Each row is a point on a landscape with many valleys, with its height.
From any point a ball rolls to the lowest of the 2 points nearest to it. It stops when none of these is lower. Distance is the straight distance between rows; heights are no part of it.
kib (h 4.46): [144 158 142 142  70 131 137 152 124  88  95 115 146 108 188 198 168 147
 130 169 123 152 147 134 186 201 143 109 136 119  81 106 170 119 173  99]
mavi (h 4.72): [137 159  98 128 111 103 112 105 142 149 131 137 102 139 125 142 112 136
 133 102 130 136 133  62 119  99 133  95 128 163 123  99 119 113 138  45]
ber (h 1.90): [ 86 135 145 146 121 140  82  92 169 139 113 108 179 100  76 146 146 127
 146 132 151  85 138 144 141 158 118 139 179 140 130 114 135 151  86 185]
Zam (h 3.00): [110 111 150 104 102 133 140  99 168  80  57 115 164  81 174 131 184 127
  82 129 172  79 167 188 114 158 133 119 109 135 111 148 136 124  95 160]
deva (h 3.01): [ 98 140 102 109 114 115 122  91 143 116  71 135 169 110 106 104 166 131
 106 133 119  73 144 163  78  98  99 151  90 129 126 117 106 109  93 157]
gil (h 2.64): [141 168 141 137 126 136 160 176 102 104 111 125 109 193 165 195 111 134
 128  83 104 170 144 142 142 133  99 120  55 138 123 124 112 119 168  46]
nipad (h 3.51): [148 152 157 118 124 149 167 107 124  71  67 107 145 154 155 188 157 105
 149  56  97 169 125 195 129 166 137 145 103 126 126 126 138 110 153  74]
sovo (h 3.48): [145 168 120 167 133 154 141 107 136 139 132  98 120 115  98  85 116 111
 137 165 169 114  86 156 170 100 143 129 210 153 147 169 133 152 129 168]
Valo (h 6.60): [ 89  86 146 167 162 193 110  75 156 157 107 129 134  99 114  85 120  81
  98 119 146 121 112 156  51 117 156 112  56 130 156 146 105 102  57 112]
burit (h 2.67): [108  75 187 122 173 190 123 156 125 110 105 131 124  93 143  66 126 122
  82 146 134 131 109 154  86 121 155 154  59 110 116 179 123 135  89 131]
bip (h 6.19): [ 92 116 104 124 142 136  96  90  97 106 104 144 177 113 117  99  97  95
 151 139 117 102 138  42  94 150 148 127 103 145 137 108 113 148  59 116]
dazup (h 6.35): [ 57 118 146 153 171 153 151  81 175 149 113 155 150  86  74  91 139 166
 139 150 166  62 108 115  86 140 139 224 131  91 115 128 130 118  79 170]
led (h 5.70): [161 111  77 141 119 129 166 139 121 181 190 121  95 144  84 142  86 122
 142 109 108 146 121  85 129 118 136 115 160 161 225 124 183 125 169 129]
meda (h 3.25): [ 87 103 105 107 129  85 112 107 169 108  95 151 198 159 135 133 147 142
 118 106 121  89 134 161  77 112 112 177 132  99 120  94 116 128  52 178]
fub (h 5.24): [168 181 129 123 110 111 189 204  97 114 134 143  48 165 177 178  95 161
 127 123 112 174  86 136 158 157 146  68 136  74 132 139 116 113 188 128]
Lanib (h 0.91): [137 110 121  94 124 118 109 137 146  58 105  98 154 157 118 137 162 123
 102 100 100 131 132 129 103 113 101 148 106 144 109 144 122 115 155 115]
rut (h 4.67): [140 139 145 122 143 129 124 161 136  85 107 112 131 190 138 147 137 120
 127  61 146 161 107 129  92 109 163  81 111 142  82 135 116 118 127  63]
mapo (h 4.11): [160 160 153  93 135 130 121 154 117  71 116 121 132 113 139 163 165 115
 133 126 134 153 132 156 156 124 152  95 141 125  61 118 140 139 156 128]
Par (h 6.48): [ 77 133 120 158 136 132 139  86 162 131 151 151 155 121  62 124 170 156
 145 103 147 105  86 149  81 121 166 155 166 147 161 169 119 128 126 125]
Muvu (h 4.39): [143 190 130 119 120 105 128 107 155 123 146 155 115 138 123 169 129 128
 153  84 153 145 150 118 152  82 111 102 143 154 106 117 153 107 145  60]
dusod (h 5.34): [160 178 115 145 146 105 146 116 176 140 244 175  93 117 142 174 103 153
 136 152 158 166 182 106 183 107  84 103 117 113 157 105 169  80 171  99]
mula (h 4.10): [148 169  82 110 116 116 134 104 155 183 187 168 130 109 165 175 129 133
 192 166 138 149 186 138 166 137 119 123 216 127 148  66 214  82 119 144]
Pivud (h 4.19): [132  99 114 121 122 104 127  95 131 191 180 122 111 102  92 110 114 109
 143 158 107 104 123 114 134 122 126 172 189 101 158  83 172 129 151 202]
Kig (h 4.21): [166 158  97 175 106 153 170 107  99 167 158 116  81  98  92 140 127 103
 163 165 160 135 110 168 182 170 164  72 202 142 174 139 158 129 163 173]
falo (h 2.48): [105 145 108 120 121 139 114  84 136 129 118 110 118 138  83 144 130  64
 125  70 136 131 112 143 112 110 119  93  73 117 131 109 114 110 133  89]
vif (h 2.83): [ 80  80 125 182 157 138 133 105 111 185 143 147 150 124  61  96 111  76
 149 119 106 110 128  80 103 151 129 172  69 142 156  69 114 147  71 148]
Mero (h 4.53): [170 174 105 134  81 119 127 145 128 106 133 126 107 104 153 153 120 154
 147 155 145 147 152 128 212 154 144  36 186 117 115 107 159 119 138 129]
pumum (h 2.06): [111 130 109 139 126 154 140  99 110 184 145 104 108 130  61 155 126  49
 138  73 131 127 116 162 119 134 108 107  80 133 153 135 106 134 152 108]
Vitov (h 2.08): [114 115 117 112  96  93  83 112 121 162 106 147 116  84 131 133 160 114
 113 184 156  82 136 150 158 150  93 141 183  97 123 137 133 134 131 198]
pited (h 6.56): [ 98 117 115 137 108 125 159  93 132 156 154 148 128 118  63 150 193 116
 144 113 111 118 102 139  77 145 145 157 140 178 135 129 133 129 143 110]
sekur (h 3.11): [151 163 164 102 115 125 148 149 116  76  83 113 114 155 153 201 122 103
 136  75 114 160 142 162 161 161  82 133  99 120  96 131 151 116 151  55]
kova (h 5.94): [101  98  94 150 135 169 116 149  84  68  87 110 171 145 153 105 102  80
 130 121 115 103 109 101  79 165 122 104  85 147 138 204  90 138  82  93]
pabe (h 0.61): [113  83 124 133 131  81 124  76 172 174 140 158 142 118 137 121 179 104
 135 123 122 104 117 100  90 105 172 147 147 139 119  66 146 113 127 125]
rizad (h 3.84): [134 139 152 150 153 180 163 186  75 120  74 111 131 158 145 125 149  95
 127  91 137 139  73 195  64 136 159 140  76 134 129 168 110 145 138 119]
teti (h 4.70): [142 170 120 143 116 130 113 149  87 131 125 112 103 121 108 145 121 110
 142 140 191 135 114 161 182 158 122  49 167 108 128 156 104 160 143 165]
gisul (h 6.53): [ 76  68 129 174 151 152 125  85 166 132 101 147 152  97 127  69 111  65
  88 129 130  97 115 107  65 145 155 141  67 110 153 123 106 107  30 129]
rizok (h 2.66): [185 147 115 126 105 144 135 158 133 109 119 104  87 118 151 132 153 129
  99 187 150 114 102 159 153 119 170  78 176 114 110 159 146 110 173 172]
Sagu (h 3.68): [127 161 107 112  99 123 127  89 141 125 159 131 162  89  98 153 160 106
 181 116 150 118 125 130 157 122 132 123 210 136 132 127 162 144 137 135]
nin (h 3.21): [ 98 102 171  98 146 139 101 151 124  95  98 137 144 129 120 116 141  89
  98  86 103 136 120 179 123 140 148 128  88 113 121 124 120 141  57 146]
ves (h 3.79): [124 110 137 125 128 108  79 131 143 133 150 127 143 137  80 104 140 149
 123 149 121 121 117 105 125  91 150 139 138 149 133 114 123 135 136 161]
remo (h 1.70): [137 147  98  83 110  90  97 124 170  85 129 117 137 147 142 157 155 137
 101 144 101 134 152 107 131 112  76 155 125 125 103 106 146  93 177 108]
Bot (h 3.92): [104 125 186 163 171 175 127  88 169 150 126 121 105  82  98  83 123 161
 101 190 168 108  97 134 141  92 160 167 163 140 114 176 157 136 119 179]
vel (h 3.97): [127  65 102 118 134  84  83 137  91 135 137 147 153 137 157  82 125 123
 116 163  89 131 155  70 124 142 119 147  97 133 125 112 101 145 127 138]
saz (h 5.13): [142 133 120 112 144 118 111 132 104 102 176 167 132 145 185 132 112 124
 140 105 149 169 183  82 153 131  83 116  88 149 120 143 123 144 130  25]
Vabi (h 3.42): [145 101 142 123 112 147 144 153 110 119 112 102 114 140 150  85 148 136
 110 127 109 136  86 160 143 116 144 143 127 148 114 175  92 153 148 121]
rede (h 4.24): [142 162 107 106  93 149 141 154 114 101  89 102 164 126 108 124 145 159
 130 142 141  96 117 157 120 121  81 170 171 147 128 181 111 161 131 156]
vakov (h 4.16): [142 190 136 131  86 116 127 136 150  87 114 124 134 116 174 188 124 133
 124 163 134 160 141 127 211 176 126  66 144  96  58 101 159 113 145  86]
ziv (h 5.23): [163 142 104 140 130 109 126 138 132 133 191 148  86 156 126 179  91 127
 112  77 147 165 147  72 164  99  81  68 116 114 172 142 135 120 186  97]
Gurol (h 6.38): [ 74 129 132 182 176 139 142  74 174 121 113 135 145 114  86 102 133 158
  95 130 173  89 100 148  53 104 142 144 122 143 145 195 105 117 128 115]
runur (h 2.34): [117 141 144 139 124 136  68 109 145  89  93 104 172 102  83 143 157 106
 139 115 180 106 131 152 156 169 127  94 159 148 121 142 125 146  98 151]
nagoz (h 4.34): [146 163 165  95 149 136 150 157 130  77 108 144 121 130 160 147 156 132
 132 113 124 165 142 161 118 110 169 106  99 146  56  94 129 112 134  66]
suz (h 2.68): [104  99 170 110 145 130 121  97 185 122  83 119 161  71 141 112 167 146
  86 157 177  73 151 161 110 116 140 141 134 139 108 158 135 134  92 180]
Dif (h 3.49): [127 185 133 131 109  95 135 158 161  99 174 156  93 157 167 175 102 169
 105 149 110 177 151 128 185 134  82 109  89 121 110 115 133 112 160  70]
nutan (h 2.89): [118 108 157  99 102 121 113 176 138 126 157 121 148 167 118 110 126 183
 153 131  74 148 124  98 160 131 128 201 170 112 137 141 137 152  96 172]
seba (h 2.75): [104 156 107  94  76 101 134  90 130 117  75 149 142 112 143 132 188 136
 113 145 119  99 139 149 141 100 117 135 110 123  98  98 115 120 104 138]
peva (h 4.43): [121 121 136 159 151 160 144 193 120 141  85  95 129 165 148  85  94  92
  91  91 149 102  72 135  73 135 112 137 133 134 103 200  77 133 121  94]
lebok (h 5.57): [174 169 132 105 148  93 153 165 114 106 186 162  63 114 152 142  90 172
 147 154 121 180 144  97 157 111 135  71 140  98 103 115 145  88 183 104]
bozis (h 4.35): [125 114 142 170 144 134 114 183  70 165 112 123  87 161 102  73  67 152
 111 164 154 118  81  97 105 115 136  98 135 142 125 170  90 139 134 137]
Giz (h 2.72): [108  70 152 163 129 169 130 163  82 130  67 126 143 116 131  95 116 137
 129 135  69  98 104 124  84 153 134 183  71 154 156 171 110 116 111 116]
Bovek (h 4.33): [134 158 147  95 141 153 105 134 108 105 124  99 104 103 121 156 166  92
 121 143 166 133 126 172 157 134 159  59  96  69  66 122 121 133 149 144]
dutag (h 3.50): [ 88  88  92 114 147  80 141 103 166  91 109 164 196 146 145  94 122 143
 122  85 115  96 145 120  68 117 144 186 125  91 133  70 122 132  51 131]
bofo (h 5.84): [134 115 107 170  94 132 149 119 112 197 189 133  77 142  80 123 107 122
 138 131 109 142  91 128 148 127 145 117 170 172 215 150 143 136 163 145]
lal (h 5.12): [161 203 104 135 127 101 163 123 170  98 221 181  90 113 170 164  93 177
 142 167 144 163 181 135 217 119  97  78 146 105 156 125 186  85 144 126]
nuson (h 2.50): [108  87 131 159 141 134 138 108  92 192 165 124 111 117  57 107  96  79
 144 103 112 132 138 110 134 140 120 118  80 143 162 112 100 154 133 146]
Fes (h 3.75): [171  84 138 117 127  95 133 145  87 109 172 121  96 128 142  67  55 177
 130 153 103 165 139  72 144 115 139 120 153 134 129 107 149 145 161 135]
Zuvo (h 2.22): [171 141 130 125  85 152 119 157 128  95  86  93 129  83 146 137 164 143
 110 189 173 109 125 135 155 162 150  92 179 140 101 152 161 123 151 160]
Visot (h 4.01): [121  98 147  98 151  98 117 149 133  77 144 162 177 145 171 137 136 156
 158  91 102 162 165 120  88 155 111 203 125 159 112 117 145 125 119  56]
Kide (h 3.22): [124 112 183 130 132 190 152 136 113 130  41  92 133  80 156 159 164 115
 103 119 136 108 114 212 108 168 142 157  93 150 141 185 127 132 142 143]
fif (h 2.14): [154 132 112 118 120 171 138 176  89 107  86  96 123 176 149 159 105 113
 120 105  89 152 137 121 107 131 108 102  31 131 108 118 100 117 154  66]
Fup (h 3.15): [139 134 148 134 137 152 118 123 114 131 105  96 105 103 126  90 136 124
  97 153 160 115 100 183 156 106 124 116 153 140 104 186  93 150 132 147]
geraz (h 5.07): [194 188 130 131 121 130 187 187 106 103 173 152  92 137 191 179 120 171
 155 133 116 181 163 144 188 132 106 133 159 125 161 139 166 124 188 105]
tuvi (h 2.29): [ 94 124 143 122 123 135  96 104 188 155 133 102 178 110 105 121 149 154
 142 169 164  91 112 130 130 139 150 178 208 106 124 116 138 134  71 212]
Kubog (h 4.73): [ 92 154 137 189 196 158 142 158 156 144 105 111 114 135 108  79 102 115
 100 107 186 117  64 116  97 117 138 140 154 126 110 186  83 135 106 108]
lolaf (h 4.03): [135 159 108 114 107  98 146  76 140 165 174 154 111  95 120 161 159 117
 172 117 119 144 149 129 164  92 121 127 166 136 130  89 158 132 154 103]
solef (h 3.76): [ 96  93 121 107 139  92 124 125 149  79 126 159 193 140 159  93 137 175
 132  95  90 127 145  87  91 156 139 181 128 128 111 113 119 140  71  87]
gekat (h 4.44): [147 122 113  92 138  73 113 153 130 148 191 188 123 150 191 131 123 174
 153 157 131 164 188 113 140 117  69 173 146 125 123  84 143 120 128 113]
velu (h 2.07): [118  58 133 104 133 125 113 127 154 117  87 117 153 103 152  82 141 113
  72 129 112  95 133  96  63 113 146 138  81 138 108 134 117 107 102 122]
Gam (h 3.34): [131 100 164 102  97 116 119 123 159 113  67 105 122 103 185 156 186 114
  63 148 140  92 158 163 155 164 127 106 103 120  87 137 142 120 138 171]
Pur (h 6.57): [ 70 130 116 139 125  98 127  83 163 106 140 153 171 143  89  98 151 178
 139  98 128 107 103 119  76 113 180 138 140 139 150 131 112 132  92 101]
zoga (h 6.29): [ 82 107 111 174 175 144 133 105 159  69 109 113 165 119  88  78 106 127
  89 104 161  87 112 114  38 128 148 128  97 129 137 185  96 121 107 104]
vidi (h 4.82): [191 158 112  94  90 133 158 167 109 114 136 113 123 127 174 178 122 162
 162 124  85 160 146 148 181 132 105 155 194 127 174 136 181 136 159 123]
Komi (h 4.07): [170 123 109  87 117  89 135 119 129 134 165 128  89 110 144 104 100 153
 120 151  94 145 159  99 166  94 107 131 157 115 118  79 129 128 165 139]
keb (h 4.36): [163 138 114  95 107 121 124 118 134 155 153 103  76 104 110 103 107 111
 128 130 127 129 112 124 165  93 127  95 166 110 141 126 118 135 180 143]
sigul (h 4.40): [146 132 106  88  76 133 140 158  82 117  92 102 137 110 130 148 151 128
 137 143  99 107 149 154 153 149  67 166 137 128 127 139 113 147 157 169]
Zugek (h 5.01): [168 138 136 114 113 126 165 172  96 124 128 107  68 146 164 166 119 152
 119 122  85 167 114 147 156 151 133 103 106  97 125 123  93 126 208 119]
fabit (h 4.27): [ 96 140 100 106 116 120 126 110 152 128 131 120 190 147  82 121 114 166
 153  68 112 109 148 106 112  87  75 167 127 133 155 121 111 149  76 140]
madif (h 6.06): [ 96 109 107 129 147 141 116 132 110  50  99 131 186 134 127 119  86 114
 135 102 109 110 126  64  73 169 146 115  98 132 135 159 112 140  74  92]
vure (h 3.29): [141 147 104  84  91 106 100 111 150 137 140 128 170 117 153 153 166 139
 160 165 143 123 147 121 134 119 125 137 212 109 103  85 173 128 114 167]
kog (h 4.66): [132 122  95 110 160  62 100 127 136 183 187 184 137 156 153 156 126 127
 169 121 139 152 164 109 137  99  73 172 156 104 121  66 150 142 119 142]
gev (h 4.64): [156 118 115 128 145 101 121 110 118 154 238 172 122 125 141 121 103 164
 167 124 127 183 165  82 170  81 118 120 160 129 184 121 182 133 134 119]
loku (h 4.68): [119 107 115 120 149  87 116 101 130 184 167 160 153 131 116 119 123 122
 168 104 120 141 166  71 129 100 106 171 130 133 142  63 134 158  98 130]
daten (h 3.95): [136 129 148 149  99 153 147  90 129 188 143 120  88  84  86 141 167 115
 135 163 134 112 108 165 141 153 162 114 186 167 137 117 152 126 152 165]
tese (h 5.28): [121 134  93 147 126 134 142 129 134 143 133 107 156 141  84  82  91 126
 133  93 140 107  96  66 122  83 107 129 140 162 145 167  96 157 131 100]
Dal (h 2.59): [ 85 115 142  94 108 115  93 140 170 141 151 121 167 160 117 130 143 173
 136 159 121 112 105 125 119 126 127 194 181  90 120 122 132 120  73 205]
vab (h 2.77): [116 157 134 129 133 135  97  79 160  65  94  99 156 134  70 161 164  81
 121 109 188 113 128 171 118 146 111 102 122 132 123 149 134 113 141 143]
kuno (h 2.33): [118 168  96 108 110  80 117 102 160 117 122 147 128 133 168 165 175 136
 100 181 113 126 147 129 175 127  94 136 115  93  92  69 133 115 151 138]
pizor (h 3.77): [128 112 126 125 140  92  98 122 126 171 130 139  95 144 132 134 114 110
 112 116 110 149 153 128 141 108 131  69  73 112 118  45  97 117 125 121]
Pel (h 4.02): [122 136 142  95 121  95 148 122 130  55  73 168 158 126 178 161 172 118
 123  91  98 147 168 190 103 153 129 166 107 124 112  73 146 103  72 115]
Maso (h 4.37): [109  81 156 160 142 122 145  83 131 221 147 119 112 102  74  91 111 102
 134 165 127  89 110 117 136 136 121 206 158 123 132  88 143 142 141 191]
fono (h 4.69): [145 159 104 118 125 130 132 131 131 160 176 123  66 136 120 141 102 107
 127 113 152 138  90 125 140 124 134  50 124  52 121 135 105 114 193 123]
fuvi (h 2.90): [103 152 133 108 125 138 103  85 143  60  83 115 127 161  98 149 147  64
 106  89 155 130 118 175 112 125 110  93  76 103 106 150 123  90 125 116]
Zuna (h 2.94): [134 133 112  63 109 107  90 129 152 151 172 109 162 156 147 142 128 168
 154 168 121 140 128 120 131  96 134 159 216 107 137  90 178 110  88 195]
Tig (h 4.77): [170 100 160  95 127  96 164 146  90 105 149 131  57 117 162 106 129 166
 122 152  91 172 127 139 143 150 154  99 108  99  96 103  94 113 185 155]
rosib (h 4.14): [132 132 146 145 100 125 162  78 110 190 138 119  71 112  73 157 149 107
 137 157 110 112 130 160 141 144 148  97 126 143 133  76 112 132 164 164]
vadaz (h 5.03): [141 114  95 128 102 123 111 134 135 126 105 105 139 149 131 111  89 145
 121  97 101 120 125  58 119 109 109  96 119 176 120 139  92 142 109  74]
rozu (h 3.62): [142  92 172 104 112 124 120 141 138 116  79 100 122 120 171 172 188 118
  85 127  89 123 141 172 136 149 139 136  75 128 118 125 129  99 161 152]
Ses (h 4.09): [111 107 112 144 120 116  81 103 127 156 176 132 153 160 100 109 109 156
 158 161 118 127 114  27 110 131 159 137 161 156 158 110 150 140 121 140]
tomer (h 3.74): [133 137 152 167 143 174 139  85 163 165 147 102 125  84  79 112 129 133
 137 187 155 101  89 142 145 122 169 154 207 160 142 144 172 131 124 175]
bisi (h 2.39): [103  74 166 111 158 135 132 126 163 111 100 129 154  90 139  67 147 137
  72 141 137  92 133 145  85 109 151 176  93 136 112 154 121 135  92 158]
vitas (h 4.45): [151 172 108 177 104 158 149 104 115 172 134  96  76 116  86 170 123 102
 133 164 188 130 106 173 167 169 130  53 163 116 156 145 106 131 170 165]
lefan (h 5.33): [192 136 122 130 137 109 165 183 115 101 186 157  78 136 194 138  86 181
 142 142  97 193 155 107 151 149 125 115 144 138 148 136 150  99 191  81]
vezo (h 5.83): [105  81  95 145 143 181  86 116  83 122 104 101 157 121 144  99  92  49
 120 146 120  98 119 113  78 149 108  73  62 122 129 169  94 117  74 104]
nini (h 6.27): [ 79 127 123 144 165 157 156 119 175  93 143 126 147 121  70  58 119 175
 142 123 149  85 116  95 107 140 153 202 112  89 117 150  96 126  85 137]
Dat (h 3.47): [123 121 148  98 123 118  93 154 110 116 112 133 111 156 139 138 140 105
 108 103  90 160 150 164 141 116 130 102  61 116 113  86 109 122  98 120]
runo (h 2.53): [165 105 156 138 126 119 132 160  88 151 142 144 119 148 197 132  90 175
 156 130  91 168 177  94 140 158 118 150 107 196 139 104 114 125 147  56]
nogab (h 4.59): [158 170 101  89  69 121 143 149  99  95 122 117 123 129 160 173 145 160
 142 143 107 146 159 134 188 146  77 146 158 125 132 114 134 156 156 139]
nam (h 5.44): [ 91 107  99 172 132 156 117 123 130 136 132 108 168 138  76  66  84 143
 150 134 118  84 112  61 125 123  90 151 108 143 142 173  92 150  92 122]
Tofo (h 4.04): [114 167 103  87  91 136 124 124 145 109 135  94 179 140 103 142 126 173
 160 103 133 105 131 140 136 107  85 152 186 136 134 146 113 161  93 166]
kan (h 4.90): [139 121 128 137 139 135 142 195  60 141 133 118 118 196 159  93  97 116
 131  80 146 145  94 100 118 120 163  85 127 133 127 157  92 184 119 101]
pek (h 3.80): [150 130 167 117 124 149 133 150 118  71 100 102 166 108 131 163 182 136
 151 108 113 134 115 176 133 157 163 150 159 147 107 150 137 152 153 133]
zub (h 6.46): [ 76  85 141 174 185 150 146 110 189 128  85 171 150  86 115  76 113 108
  85 130 139  76 132 122  73 117 126 176  80  92 147 123 116 104  20 165]
dofov (h 5.52): [127 145 130  87 132 161 119 125 123  86 126 130 117 171 186 134 129 101
  99 114 116 178 136 135 105 142 139  89  35  79  79  93 139 101 109  33]
kason (h 1.74): [148 127 125 125  91 129  90 115 121 143 107 113 132  80 139 111 149 145
 117 215 170  94 139 142 146 157 127 130 202 129 127 145 162 125 121 203]
Torop (h 4.08): [122 147 138 124 117  97 114  87 129 176 122 126  84 112 102 163 145 119
 111 166 129 112 137 132 152 119 150  84  95 110 121  64 113 106 155 170]
bif (h 3.10): [ 95 100 122 154 161 115 132 103 148 168 113 157 164 123  83  96 130  80
 140 108 122  88 123 131 114 109 128 185  93 107 143  74 123 156  69 181]
puve (h 6.40): [ 59 104 162 184 202 172 161  73 173 166  87 164 135  77  83  90 121 129
 109 147 144  99 141 135  89 128 133 196  89 112 127 125 122 109  69 167]
vov (h 4.17): [113 110 160 178 144 136  89 120  86 187 126 132  76 128  64  89  80 149
 118 168 162 116  98 120 117 109 141 109 122 142 141 142 110 128 150 157]
tud (h 5.49): [167 141  93 139 137 125 165 135 113 161 185 128  86 134  77 177 100 117
 131  85 141 148 141  80 146  88 105  89 152 128 195 128 138 141 187 142]
dip (h 4.91): [164 112 110 131 157  97 110 120 100 127 212 175 107 129 165 144  96 149
 142 114 152 178 186  56 163 104  91  92 115 138 152 140 134 144 150  77]
gadu (h 5.55): [ 93  85 131 170 143 156 106 129  75 154 126 114 135 121  89  52  52 110
 146 158 126  96 116  65 136 133 102 122  81 137 132 158  93 149  93 126]
vipi (h 4.38): [154 155  88  99 132 113 143 102 121 166 217 185 108 108 150 134  98 168
 186 147 122 163 181 140 180  96 147 107 188 115 191  98 222  89 129 156]
sapi (h 2.95): [103  95 183 149 134 180 128 159 128 126  69 112 161 102 116 136 146 142
 123  96  86  99  98 171 102 157 137 202 105 134 155 172 119 132 126 141]
dapav (h 5.96): [106 114 133 177 112 164 160 119 156 187 187 121  90 138  49 110 113 132
 151 126 115 116  74 100 140 127 146 174 172 166 182 144 158 143 127 130]
Suku (h 4.47): [ 96 132 109 130 130 121 131  77 144 162 159 130 170 135  74 122 126 134
 150  66 107 129 157  89 130  93 104 154 113 160 155  87 119 159  87 104]
nas (h 3.83): [120 115 154 119 116 128 159 111 124  67  65 146 159 115 157 163 149 122
 127  65  72 150 152 188  80 147 136 181  96 132 157  95 137  91 115  85]
nul (h 4.55): [139 184 130 117 115 151 132 121 133 145 136 100  77 135 130 156 141 108
 104 141 171 117  92 161 152 126 150  51 115  49  80 133 122 125 183 129]
riter (h 4.23): [150 115 143 100 134  97 107 172 123 110 175 165 146 141 174 142 146 155
 153 139  93 170 167 115 126 134 101 189 147 144 113 113 163 118 150  95]
poped (h 3.78): [129 188 101 161 135 123 158 144 123 154 147 122  99 141  98 111 129  91
 129 121 171 117  78 135 137  84 137 111 204 152 163 162 128 148 154 147]
laval (h 1.54): [148 118 135 110 131 164 149 161 123  62  61  88 148 147 110 135 130 105
 103  91 100 128 131 161  81 124 112 133  66 143 112 134 119 113 135 109]
Sodat (h 3.72): [131  88 120 113 136 110 112 152 101 116 106 142 150 150 160 105 118 110
 118 116  72 154 162 116 119 129 114 146  67 150 126  66 113 144  85 115]
lilok (h 4.22): [142 191 110 135 123 100 146 176 120 128 135 128  97 177 139 134 139  82
 116  80 175 130  93 110 128  88 124  80 166 121 121 153 115 131 157 119]
vuru (h 3.73): [130 147 108 103 125 107 134  93 167 188 193 148 174 119 151 187 147 117
 194 129 151 142 156 119 127 130 113 157 232 112 121  67 188 121  95 152]
tavop (h 2.96): [ 85  99 165 134 165 161  99 153 143  96 117 132 134 130 102  88 118  97
 106  97 136 132  91 159 106 139 152 138  87 101 121 185 105 132  68 100]
Buso (h 3.71): [123 167 145 129 174 194 118 105 129 153  86  98 110  99  88 151 128  82
 103 131 197 106 119 186  96 103 134  96  98 110 101 146 111 118 127 138]
Bero (h 5.35): [145 125 119 110 137 122 107 123 121 116 158 143 101 145 192 124 122 111
 136 134 130 177 154 106 126 139 132  87  75 126  71 109 106 115 130  27]
bak (h 6.18): [ 87 110 110 145 154 148 138 146 147  39 119 111 178 130  97  76 105 160
 111 106 121 100 126  93  62 165 159 164  91 109 124 166  96 139  92 112]
gekav (h 3.98): [146 141 111 103 124 130 134 111 132 151 199 119 138  93  84 123 133 108
 179 155 133 134 119 120 154 114 139 156 210 111 159 116 195 142 147 188]
muvus (h 3.09): [176 147 119 113 110 107 146 185 111  98 132 126  97 143 149 123 142 151
 121 166 110 140 101 133 148  99 168 114 187 144 136 154 167 109 171 153]
Riv (h 5.69): [114  81 114 140 143 150  98 139  87 159 117 104 107 122 104  83  74  88
 116 120 114 101 115 130 110 122  80  87  74 111 116 170  77 121 123 104]
kat (h 3.08): [130 179 123 139 125 109 140 161 120 104 138 138  94 204 168 177 101 140
  99 102 125 183 144 121 182 124  78  84  51  98 117 138 112 126 159  60]
berug (h 3.45): [123 150 143 138 176 189 116 126 133 133  72  95 118 127 130 122 117 100
  90 136 176 113  94 205 111 102  94 103 115 123  93 181  92 138 112 128]
tik (h 2.42): [122  82 134 154 106 145 114 165  97 142 103 111 160 154 129 121 122 168
 151 126  55 122 116  89 104 147 127 184 111 164 168 147 109 138 145 131]
leb (h 4.26): [146  62 135 118 127 117 110 157  57 133 129 115 112 139 167 117  93 133
 122 140  76 149 137  89 126 174 139 102  87 131 126 139  88 139 159 110]
goz (h 4.20): [122 126 132  93 103 111 150 117 120  90  63 144 193 108 181 159 189 142
 141 114 115 117 165 186 113 172 142 177 141 128 107  89 140 140  73 150]
tuve (h 4.63): [146 215 120 138 128 100 152 160 136 124 142 153  92 170 153 173 128 128
 146  92 160 160 122 113 159  75 127  63 153 130  96 134 147 119 152  80]
vazo (h 3.82): [132 190 172 123 116 113 128 132 170  85 165 144 111 146 174 186 126 131
 124 154 124 170 155 154 203 148 101  96 121 110  63 120 166  86 160  64]
povit (h 1.47): [123  83 122 122 142  88 124  87 173 165  89 142 121 112 149 115 173  86
  81 122 139  82 129 116  85  94 153 123  80 123 121  89 125 110 112 146]
Zefor (h 4.61): [143 132 111 170 132 116 128 167  67 147 144 122 108 173 130  91  59 131
 132 129 151 129 106  51 130 118 139  65 146 143 151 161 101 168 145 133]
gedub (h 3.46): [168 111 115 123 109 105 117 162  93 111 156 120  86 153 119  65  79 174
 119 180 110 139  98 100 135 106 161 124 162 138 157 141 146 132 161 167]
Nizo (h 4.83): [191 164 123 109 108  96 143 132 135 114 165 148  90 119 167 152 102 184
 145 148 129 170 188 142 222 133 112  66 176 125 140  97 153 117 124 144]
nukuz (h 4.15): [141  95 151 177 158 187 144 197  88 174  85  87 126 164 169 101 114 107
 102 113 129 125  71 150  70 142 140 131 102 145 135 186  80 129 160 112]
Mimu (h 4.00): [ 87 104 161 176 150 137  93  95 126 180 132 140 118 118  65  92 142 138
 121 158 138 102 103 113 103 115 153 143 105 161 139 134 114 127 108 141]
gokel (h 3.52): [134 143 171 142 124 154 144 178  94  92  67 108 133 130 141 171 177 114
 128 101 152 119  83 195 118 161 158 129 138 143 124 173 128 143 153 138]
tebu (h 3.90): [144  76 159 103 132 109 126 148 137 147  86 109 147 118 179 144 165 124
 112 114  64 120 141 155 136 147 136 188 126 134 123  85 126 137 141 154]
pom (h 2.41): [115  95 123 114 132 102 103 109 114 180  97 143 141 120 124 102 136 128
 113 190 153  69 136 148 113 100  97 182 136 102 113 117 136 146 111 230]
mer (h 4.52): [146  86 122 105 121 113 110 138  90 143 138 122  77 136 148  90 112 141
 106 155 125 142 108 104 120 135 160  71  92 104 101 129  96 127 174 119]
ziso (h 1.94): [159 112 130 144 111 133 141 162  89 150 113 118 138 144 145 145 126 172
 162  90  63 163 139 109 129 127 121 168 108 174 173 118 115 149 166  90]
lubi (h 6.28): [101 112 100 132 131 119 110  67  90 156 130 145 149 110 110 120 114  65
 143 111 124 124 133  63  83 148 142 124  93 146 142 112 115 135  94  75]

For each start below, name the point where the ball stops.
solef | Lanib
fono | kason
tebu | pabe
puve | Muvu
Mero | Lanib
zoga | Muvu
Pel | Lanib
gev | ber
